Points, in no order, along strands that fork, close into loops and pass close to each other.
Two points are linked if the straight distance between their rows is under 5.13. Some points are linked to none.
pob: 0.72,-1.47,0.58,0.78,0.79,0.88,-1.12,-0.54,-1.38,-0.53,-2.00,-0.21,2.00,-0.36,3.15,-0.36,0.20,1.05,-1.67,0.12,-1.03,-1.62
vovab: 0.35,0.33,1.06,1.20,-1.69,2.07,0.86,-1.24,-3.07,1.13,-1.96,-2.56,-0.30,-0.54,0.89,1.47,-1.41,0.00,-1.89,1.51,1.60,1.10
Muka: 0.86,0.54,0.24,2.91,-0.16,1.99,0.52,0.34,-0.27,-1.02,-1.55,1.33,1.25,1.09,0.27,0.20,-0.71,3.00,-1.05,0.59,-0.65,-0.41
ratad: 1.11,-0.80,0.11,0.84,-1.42,0.94,0.42,1.88,-2.74,0.31,-1.69,0.55,0.19,0.10,1.36,1.44,0.18,-0.15,-2.52,0.62,-0.51,-0.95
galup: -1.51,1.81,-2.53,-0.83,-3.10,-2.52,0.88,-0.32,-0.83,2.09,2.09,-1.97,-2.23,-1.51,-3.19,2.60,-0.26,-2.89,2.96,0.81,2.64,0.71
Zedu: -1.06,0.19,-1.16,0.85,-0.41,-1.20,1.11,0.86,0.32,1.14,0.56,2.32,-1.30,-0.53,0.33,0.19,-0.42,-0.39,-1.98,-0.20,1.30,-1.87
kol: 0.67,-0.77,-0.47,0.52,-0.73,-0.18,0.65,1.58,-1.11,0.87,-0.78,1.90,-0.89,0.02,0.03,1.49,0.69,0.51,-2.29,-1.05,0.32,-2.00
kugaf: 1.50,-2.05,2.05,-2.86,1.56,1.02,0.21,1.65,1.47,-3.66,2.68,0.84,1.53,1.03,0.48,-2.75,-0.63,0.94,0.10,-1.76,-0.98,3.22
Saso: -0.16,-1.70,0.63,-2.05,2.02,-4.07,-0.99,-0.26,3.09,-0.14,3.96,0.52,1.17,-1.00,-3.45,-2.39,-0.21,1.58,2.84,-2.94,-1.05,1.59
gomo: 0.42,1.37,0.85,1.00,-1.92,3.52,2.15,1.87,-3.47,1.83,-0.78,-3.93,1.06,-0.95,3.33,1.58,-1.88,-2.56,1.06,2.15,-0.08,2.23
dezi: 0.68,0.94,0.68,2.66,-0.37,0.62,0.48,-1.74,-0.88,0.76,-1.28,-1.62,-1.12,0.45,1.29,-0.80,0.26,0.04,-0.61,-0.04,1.07,-1.84
sot: 1.31,-2.70,2.21,-2.02,1.90,0.76,-0.09,0.80,2.22,-2.93,1.83,0.74,0.96,-0.64,-0.58,-2.07,0.86,2.05,-0.55,-0.54,-0.66,1.23
kizo: -0.76,-0.11,-0.91,1.38,1.33,-0.82,0.26,-0.57,-0.13,0.79,-1.67,-0.51,-1.44,0.03,-2.58,0.43,0.47,-0.05,0.30,-0.34,-0.09,-0.60
gokad: -0.27,0.13,-0.35,0.71,-0.65,2.68,-0.01,-0.88,-2.61,0.59,-2.39,-0.03,-1.31,-1.34,1.12,0.25,-1.07,-0.11,0.13,2.74,-1.26,-0.81
vug: 1.00,-1.68,0.52,-0.23,1.25,0.34,-1.12,0.56,2.75,-2.36,0.67,1.05,0.60,0.27,-2.29,-1.17,1.95,0.98,-0.97,-0.29,-0.66,-0.10
nolig: 0.83,-0.84,1.57,0.02,1.09,0.76,0.18,0.61,1.47,-1.51,-0.40,1.79,1.86,2.29,1.95,-3.11,-0.93,2.28,-0.34,0.74,-1.38,1.67
redan: 0.86,-2.11,0.11,-3.05,1.46,0.10,-0.42,-0.13,1.51,-1.25,0.74,2.53,0.45,1.99,1.60,-3.23,0.98,1.24,0.63,-2.61,-1.38,1.35
bupu: -1.61,1.16,-2.33,-0.93,-1.88,1.63,2.47,-0.47,-1.77,1.76,2.03,-2.80,-3.08,0.36,-2.76,2.23,-1.23,-1.92,1.52,0.00,-0.70,0.83
Mif: -1.08,0.88,-1.56,-1.96,-1.23,0.93,3.39,0.39,-1.17,1.45,4.00,-3.96,-2.85,-0.45,-2.46,1.57,-0.87,-3.67,2.28,0.79,-1.02,1.31
kefo: -0.74,-0.94,-1.76,-0.53,1.68,-1.61,-0.84,-0.98,1.06,0.70,-1.01,0.49,-0.31,0.52,-2.12,0.10,1.19,-0.49,-0.45,-1.60,0.23,-1.80
gezu: -0.66,1.74,-0.63,0.48,0.05,-3.43,-0.38,-1.82,2.11,1.02,-0.42,0.05,-0.91,-0.60,-3.17,1.08,2.09,-0.25,1.45,-0.39,1.97,0.04
Datis: -0.52,0.38,0.57,1.84,0.22,1.75,-0.82,-0.05,-0.92,0.38,-2.74,-0.07,1.14,-1.52,3.43,0.78,-0.35,-0.57,-2.13,0.36,-2.31,-0.59
fovul: 0.89,-1.61,0.04,-1.38,1.39,0.03,-1.03,-0.09,0.06,-1.51,-0.87,2.27,0.37,1.74,1.90,-1.02,1.62,1.51,-0.50,-1.97,-2.06,1.09
Kif: -0.25,1.48,-0.75,1.75,-1.44,1.74,2.12,0.71,-0.87,0.82,-0.47,-1.05,-1.87,-0.24,0.28,1.36,0.04,-2.24,-0.95,0.59,0.58,-0.47
gikez: -0.90,0.89,-2.43,0.36,-0.78,-4.48,-0.95,-1.19,2.50,2.34,0.00,-1.12,0.75,-1.44,-3.76,1.42,0.90,-0.90,2.23,-0.87,0.86,-0.51
nen: 1.08,-1.80,0.69,-2.35,2.89,-2.41,-0.65,0.41,1.85,-2.04,3.01,2.47,-0.02,0.92,-1.58,-1.60,-0.87,1.42,0.01,-1.56,0.14,0.89
Goz: -0.59,1.01,-0.25,1.30,-0.76,2.26,0.59,-0.20,-1.51,0.63,-2.27,-1.63,0.97,-1.92,3.95,0.83,-0.33,-2.25,-1.90,2.57,-0.52,0.35
Nugu: -1.25,2.10,-2.20,-0.22,-3.35,-4.77,0.09,-1.22,0.69,2.72,1.48,-2.74,-0.22,-2.10,-3.00,2.35,-1.21,-1.94,2.66,-0.06,2.55,0.30
soze: -0.72,0.91,-0.36,0.24,-1.46,2.58,0.53,-0.48,-3.18,0.41,-1.64,-2.01,-0.69,-0.94,1.94,1.26,-1.94,-2.29,-0.35,3.08,-1.98,0.47
vuni: -0.49,2.47,-1.34,-0.64,-1.88,-0.66,0.42,-0.41,-1.16,2.32,2.57,-1.04,-3.06,-0.92,-2.27,2.88,-0.80,-2.52,2.07,-0.38,2.43,-1.39
rez: 1.29,-1.12,1.68,-1.11,1.89,0.52,0.08,1.89,-0.09,-2.86,0.19,0.71,4.12,0.91,3.58,-3.10,-1.06,2.53,0.52,1.16,-1.29,1.94
tup: -0.85,-0.36,0.06,-0.11,1.92,-0.45,0.70,0.92,1.39,-0.71,0.36,3.01,0.34,0.12,0.16,-0.55,-1.04,1.31,-1.90,0.56,0.80,-1.13
roni: -0.20,1.24,-2.18,0.16,-2.28,-5.82,-1.01,-1.55,1.03,2.94,0.13,-1.52,1.43,-2.34,-3.42,1.44,-1.43,-0.62,2.91,0.03,1.77,-0.94
mep: 0.72,0.72,0.68,0.73,0.61,-0.13,-0.26,1.67,-1.75,-0.56,-2.49,0.57,3.80,0.23,4.54,0.13,-0.50,0.02,-0.56,2.62,-0.51,0.66
Ridit: -1.11,-0.78,-0.97,-0.38,2.07,-0.08,-0.93,-0.25,2.46,0.07,0.46,1.19,0.58,0.45,-0.21,-0.32,1.31,0.21,-0.41,-3.29,-0.59,-1.67
doru: -0.83,-0.22,-0.84,-0.01,-0.38,2.26,-0.97,-0.81,-1.16,0.49,-1.18,1.33,-1.06,-0.81,-0.43,0.63,-0.78,0.09,-1.14,1.32,-0.90,-2.27
rirap: -0.62,2.39,0.72,0.47,-0.65,0.30,-0.96,-1.02,-0.27,0.76,-0.02,-0.20,-1.97,-1.35,-2.31,1.05,1.13,-1.21,0.12,1.33,1.04,-2.49
zor: -0.12,2.03,1.11,1.65,-1.73,0.89,-1.05,1.11,-3.81,0.78,-2.39,-0.95,3.29,-0.42,4.47,0.68,-1.22,-0.14,-0.63,3.43,-0.82,0.31
Limod: 1.08,1.75,1.87,2.77,-1.79,1.67,0.07,-0.48,-2.46,0.89,-1.86,-1.71,-0.11,-0.07,2.36,0.07,-1.31,0.34,-0.83,1.75,0.86,-0.21
bug: 0.40,-1.35,0.00,-1.54,1.96,0.00,-0.92,-0.45,2.84,-0.07,1.94,1.87,0.49,0.43,0.33,-2.06,1.43,1.29,0.81,-3.56,0.03,0.40
zom: 0.40,-0.83,-0.21,2.10,-0.15,2.51,-0.85,0.36,1.37,-0.69,-1.56,0.74,0.76,0.62,-0.47,0.35,-0.35,1.13,-0.97,-1.00,-1.47,-0.80
nabe: -1.14,-0.04,-2.87,1.36,-0.99,-1.73,0.51,-0.69,0.00,1.32,-0.37,-0.41,-2.16,0.23,-3.26,1.92,-0.21,-0.97,1.40,0.47,0.97,-0.61
Pav: 0.83,-0.17,-1.02,1.01,-0.77,1.09,-0.69,-0.94,1.47,-1.59,-1.07,0.39,0.09,0.74,-1.78,-0.34,1.92,1.24,-1.44,0.25,-0.47,-0.56
Paz: -0.54,0.37,-0.92,0.14,-1.66,2.20,2.18,0.22,-2.05,1.52,0.74,-3.65,-3.07,1.08,-0.61,1.96,-1.10,-3.50,0.20,-0.53,-1.97,1.23
mam: 0.39,-0.49,1.18,0.45,1.17,0.31,-0.32,-0.70,2.20,-1.75,-1.61,0.43,1.26,0.77,2.22,-2.46,1.04,0.96,-1.72,0.96,0.01,0.94
tukub: -2.71,0.72,0.05,-0.64,-0.62,-2.02,-3.68,-2.33,1.90,-0.08,0.75,1.09,-1.67,0.64,-0.86,0.63,0.73,0.26,0.79,-0.89,0.66,-0.68
rar: -0.38,-1.18,0.93,-0.50,1.45,0.69,-1.39,-1.48,-0.50,-0.23,-1.54,0.50,-0.12,-0.80,1.64,-0.08,1.77,-0.28,-1.94,-0.72,-0.62,-0.87
kug: 1.62,-1.42,-0.48,-1.07,3.27,1.39,-0.47,0.10,0.01,-1.18,-1.21,1.83,1.88,0.46,3.24,-0.15,1.36,0.80,0.30,-0.89,-0.83,0.25
Pobe: 0.97,-1.07,2.35,-3.33,2.80,-0.24,0.57,1.18,1.53,-3.35,4.14,0.86,0.52,0.61,-1.35,-2.77,0.30,-0.35,1.40,-2.59,-0.76,2.79
toger: 0.04,0.19,0.81,1.12,-1.87,2.09,1.79,3.21,-2.97,0.65,-1.64,-0.23,0.18,-0.03,1.55,1.87,-0.79,-1.44,-1.64,2.76,0.41,-1.13
nonuf: 0.59,0.68,2.22,1.03,1.32,0.28,0.68,-0.97,0.09,0.35,-1.27,0.15,-0.35,0.68,1.72,-0.63,1.60,1.89,-0.36,-1.38,1.99,-0.73
Fizab: -0.35,0.58,0.00,0.45,-2.54,2.98,3.21,1.09,-2.96,0.48,-0.01,-3.86,-1.36,0.87,0.81,1.77,-1.14,-2.09,-0.48,0.68,-1.53,2.00
Kurez: -0.52,-0.10,-0.20,0.41,-1.03,1.47,0.68,1.10,0.56,-0.05,-1.67,1.46,-0.43,0.87,1.59,-0.53,1.33,1.03,-0.33,1.83,1.20,-0.42
nizig: 0.23,1.88,1.07,0.05,-3.28,4.15,1.92,1.07,-3.34,1.31,1.09,-3.68,-0.61,0.07,2.34,1.73,-2.81,-1.72,-0.17,1.22,-1.67,2.02
mugut: 0.18,-1.45,1.35,-2.81,1.68,-2.41,0.14,0.45,2.80,-1.31,3.77,0.21,0.15,0.51,-2.10,-4.06,0.82,0.71,1.75,-3.75,-1.38,2.27
Gik: 0.75,1.70,-0.19,0.26,-2.28,0.48,-0.85,-0.68,-0.67,1.83,0.18,-0.82,-3.49,-1.06,-2.08,1.56,-0.34,-1.92,0.56,0.34,1.51,-0.87
Veli: 2.78,-0.97,2.24,-2.54,1.05,1.85,0.20,1.49,0.44,-3.45,1.51,0.42,3.61,0.85,3.03,-4.14,-1.04,1.64,0.42,-0.61,-0.83,3.10
pono: -0.15,0.02,-0.30,-0.50,1.10,0.02,-0.98,-1.79,-0.10,1.08,-1.55,-0.49,-0.27,0.38,0.16,1.11,1.88,-0.70,-1.89,-1.89,0.82,-2.10
vov: 0.24,-0.29,-0.29,-1.35,0.83,-5.99,-1.29,0.28,2.86,-0.37,2.87,1.30,1.07,-0.03,-2.89,-1.64,0.51,1.52,3.15,-1.86,0.31,-0.51
ribit: -0.37,-1.75,-0.84,-0.73,-0.63,-4.01,-1.85,0.44,2.66,0.27,2.05,1.50,0.26,-0.12,-2.67,-0.85,0.16,0.54,1.35,-0.68,0.77,-2.14
mari: 0.72,-0.43,-0.50,2.99,-0.76,1.67,0.09,0.66,-1.45,-1.13,-2.56,-0.29,1.57,0.17,1.94,0.62,-0.06,2.29,-1.01,2.25,-0.85,1.08
nalo: 1.46,-0.92,1.44,0.02,0.61,0.08,-0.52,1.95,-1.02,-1.80,-1.82,1.13,4.62,1.07,3.32,-2.07,-0.52,2.30,-0.09,2.77,-0.62,0.42
Favat: -1.68,0.37,0.22,-0.15,-0.07,0.13,-2.08,-1.20,0.84,-0.89,0.64,1.02,-1.77,-0.01,-1.32,1.46,1.27,-0.62,0.39,0.54,0.55,-1.78
zeg: 0.00,1.42,-0.24,0.35,1.48,-3.00,-1.01,-1.86,2.84,0.21,0.86,1.23,-0.16,-0.15,-1.83,-0.62,1.24,1.01,1.15,-1.68,2.73,0.23
Lozik: -2.54,0.11,-2.03,-0.08,-1.72,0.31,1.12,0.01,-1.70,1.42,0.88,-0.78,-2.99,0.20,-3.46,2.16,-0.97,-1.64,1.41,1.45,-0.63,-0.40
Zare: 0.57,0.44,1.66,0.31,2.61,-2.13,0.14,-1.22,1.52,-0.13,0.12,0.99,-0.50,0.29,-0.84,-1.41,1.57,2.00,-0.53,-1.85,2.29,0.14
bal: -0.86,-1.41,-0.45,-0.76,2.95,-1.78,-0.89,0.15,1.45,-1.29,1.43,3.01,-0.62,0.13,-1.20,-0.33,-1.02,0.67,-0.69,-0.65,1.70,-0.93

A piece is two or more points that can be reached from each other along the links. Count, over all rows, the pieces, the separate loops (a circle has one, a figure eight two, a Y none), the forks (points with three links) and the tips (points with one).
pieces => 4
loops => 0
forks => 4
tips => 12

A tip is a point with one link. Name the tips that can be reached along the links from each point below, in the order of the rows.
nizig => gomo, Mif, doru, kug
zom => zor, mam, ribit, mari
galup => vovab, tukub
ratad => nen, toger

Name the points in between on the shortest way along the links from the first point to the second, in order.
Fizab, soze => Paz, bupu, Lozik, nabe, kizo, kefo, pono, rar, pob, Datis, Goz
Saso, Muka => mugut, Pobe, kugaf, sot, vug, Pav, zom
Lozik, kug => nabe, kizo, kefo, Ridit, bug, redan, fovul
dezi, rirap => nonuf, Zare, zeg, gezu, gikez, roni, Nugu, galup, vuni, Gik
vov, mam => Saso, mugut, Pobe, kugaf, Veli, rez, nolig
